Points, in no order, along strands that fork, close into loops and pass close to each other.
Points whose rows are less than 69.2 apart are linked; no others are. Some points are linked to none.
k_900: [ -1  64  -5   2  15  11  31 -72  -6 -24 -12  40  32]
k_190: [-112    6   27   19  -36   37   -6   37    6   17  -17   41  -11]
k_177: [  5 -60  14   5  38  23  -9  -4 -26 -11 -38   1 -80]
k_914: [ 10 -75  20  -5 -31  -2   8  52  45  53 -63  43  22]
k_363: [ 54 -23 -34 -48  20 -15 -16 -11  -5  45 -11 -33  53]
k_680: [-29  95 -10 -15 -20   1  -6  17  43 -16 -22 -29  83]
k_982: [-69 -18  27 -34  22  46 -32  51 -13  16 -52  12 -23]
k_850: [  9 -69   5   7 -37 -43  19  40  28  19  25  31 -21]
k_960: [ 14   8 -19   2 -16   2 -25 -15 -30   1  22 -44  27]
k_879: [-60 -18   7  -3 -26  -6 -24  59  -2   6  37   2  -9]
k_931: [  0  63   1  16 -11   5  30 -71 -10 -28   9  32  35]
k_232: [ 39 -22 -22 -10 -32 -55   3  29  16  27  65 -40  17]
k_899: [ 22   1  -8   8   0  20 -22 -40 -39  -1  -1 -35   6]
k_335: [ 20  12   2 -23  40  50 -42 -56 -38  11 -51   1  42]
k_641: [-96  34  37   4 -12  34   2  50  22   2 -15  33 -13]
k_919: [-102  -16   29   14  -21   46   -9   26   -9   18  -42   40  -27]
k_541: [-32  77 -37  -1   2 -47  18 -58  20 -62  28  49  41]
k_439: [ 78 -49   0   3  -7 -30  14  19  34  16  15 -11 -12]
k_64: [-14  61  10   2  41  35  53 -56 -19  -3 -50   3 -26]
k_644: [-20 -38  -2 -21 -15 -27 -12  53   4  15  32  -4 -13]
k_73: [-33  84 -31  15 -23 -38  48 -45  14 -46  16  14  33]
k_790: [ 86 -42   5 -16  -2 -17   6  21  41  33   3 -22  11]
k_714: [-26  64  11 -20  17  42 -10  22   9   6 -42 -40  30]
k_81: [ 89 -62   5  29 -13 -27  27  17  35   1  22   7 -27]
k_49: [ 19  53  23 -19  55  34 -27 -61  -7 -10 -18  63  61]
k_589: [  0 -16  32  21  26  48  -6 -18 -31 -12 -28 -16 -77]
k_19: [-46  20  11  11 -35   0 -22  58   1  -9  51 -20  -3]
k_625: [-54  47  40 -22  33  52   1  44  17   6 -51  -3 -13]
k_500: [-94 -34  19  -8  -2  41 -21  34 -16  25 -54  35 -24]
k_744: [-17  73 -27 -11  35 -38   1 -57  25 -54  28  65  39]
k_95: [ -3 -16   0  26 -26 -11 -13   8 -22 -10  50 -33 -33]
k_39: [  3  16  38  24  24  54  20 -42 -30  -7 -31 -16 -66]
k_334: [-16  67 -20 -11 -31   3 -35  20  14 -15   5 -39 101]
k_133: [ 84 -72   6  53 -23 -30  40  15  26 -17  38  27 -48]
k_368: [ 19 -76   7 -22  29  -4  10  29  12  17 -46  32 -45]
k_417: [-19 -73   4  32 -25 -27   0  17 -15 -11  20  29 -65]
k_119: [ 10 -28   2  45 -31 -14  -2  -4 -27 -23  55 -29 -61]
k_63: [ -3  74 -11 -17  53 -23  -4 -58  28 -39  17  73  46]
k_573: [  7 -80   0  43 -17 -25  14   6 -15 -24  25  28 -79]
k_238: [ -7  53  14  51 -45   2  34 -28 -10 -27  46 -24  -7]
k_474: [-12  28   8 -28  27  44 -29  18 -15  11 -37 -43  12]
k_667: [ 16  -4   2  -3  25  38 -21 -29 -35   6 -27 -37 -16]
k_550: [-12  75 -13  27 -26 -15  52 -57  -1 -34  23  16  23]
k_784: [ 38 -21 -29   8 -23 -27 -10 -19 -23   5  43 -43  10]
k_492: [ 60 -55 -23  59 -28 -43  17 -32 -22 -24  63 -26 -56]
k_388: [ 17  34  17 -18  41  48 -38 -65 -26   2 -33  37  60]
k_699: [-32  66 -30  -6  33  -5  45 -72 -10 -36 -31  35  11]
k_958: [ 68 -70  30  11 -33  -8   1  55  52  15  -4  27  10]
k_720: [ -5 -77   9  -5  32   6  -2  12 -17   0 -45  28 -72]
k_730: [ -9 -42  -1 -38  28  -1 -20  42   0  24 -18  -9 -23]
k_290: [ 84 -30  -9 -35  12 -19  -3   3  32  52 -10 -34  42]
k_735: [ 18  -6 -26 -29 -21 -42  -8  43   7  25  52 -48  37]
k_419: [  5  20 -42 -30 -29 -32 -25  38  -2  16  45 -56  73]
k_449: [-24 -79 -10  33 -48 -45  15  26   7   9  27  43 -35]
k_233: [ 26 -36  -8  57 -46 -40   4  -9 -25 -25  81 -31 -58]
k_518: [-13  45 -28 -15 -25  -3 -36  31   1  -5  21 -54  78]
k_297: [ 58 -69 -11  53 -25 -47  30   2   7 -23  56   6 -66]
k_413: [ -4 -11  -5 -40  34  18 -27  29 -16  21 -24 -36  -7]
k_154: [ -4  44  31  12  32  48  44 -51 -20  -1 -44  -9 -52]
k_332: [-37  84   4 -14  -2  20   0  34  33  -7 -26 -34  43]
k_702: [-12   1   2  13 -23  -5 -18  30 -14  -6  46 -38 -15]
k_268: [-29  69 -18  -9  47  16  55 -62 -14 -17 -57  14  -9]
k_995: [ 25  -8 -16 -32  40  34 -45 -47 -41  23 -46 -17  41]
k_21: [ 45 -27 -31  12 -38 -52   2   1  -4  11  71 -44  11]
k_590: [ 14  71  10 -18  64   4 -18 -54  22 -20   2  72  56]
k_24: [ 10 -77  15 -18  -3 -10  14  41  33  37 -54  47  -8]
k_262: [-71  52  38 -12  14  41  10  52  23   0 -29  10 -16]
k_959: [ 24 -48  -3 -14 -10 -37   7  36  18  17  27  -8 -20]
k_579: [ 39 -16 -31 -46  37   5 -31 -26 -22  41 -33 -31  46]

A piece is two or more points that can be reached from each other along the links. Count, over all rows, the pieces, the separate loops (a circle has one, a figure eight two, a Y none), the forks (points with three links) and the tips (points with one).
pieces: 3
loops: 1
forks: 2
tips: 6

A fork is a point with three links, a tip a point with one. Leave the first point through the second and follow the links. Name the first fork or tip that comes.
k_417 / k_449: k_959
k_518 / k_334: k_730
k_262 / k_641: k_982
k_919 / k_190: k_625
k_297 / k_133: k_439

Name the points in between on the shortest way along the links from the first point to the second, in order.
k_49 / k_73: k_590 > k_63 > k_744 > k_541
k_268 / k_720: k_64 > k_154 > k_39 > k_589 > k_177
k_417 / k_19: k_449 > k_850 > k_959 > k_644 > k_879
k_699 / k_541: k_900 > k_931 > k_550 > k_73
k_995 / k_439: k_579 > k_363 > k_290 > k_790
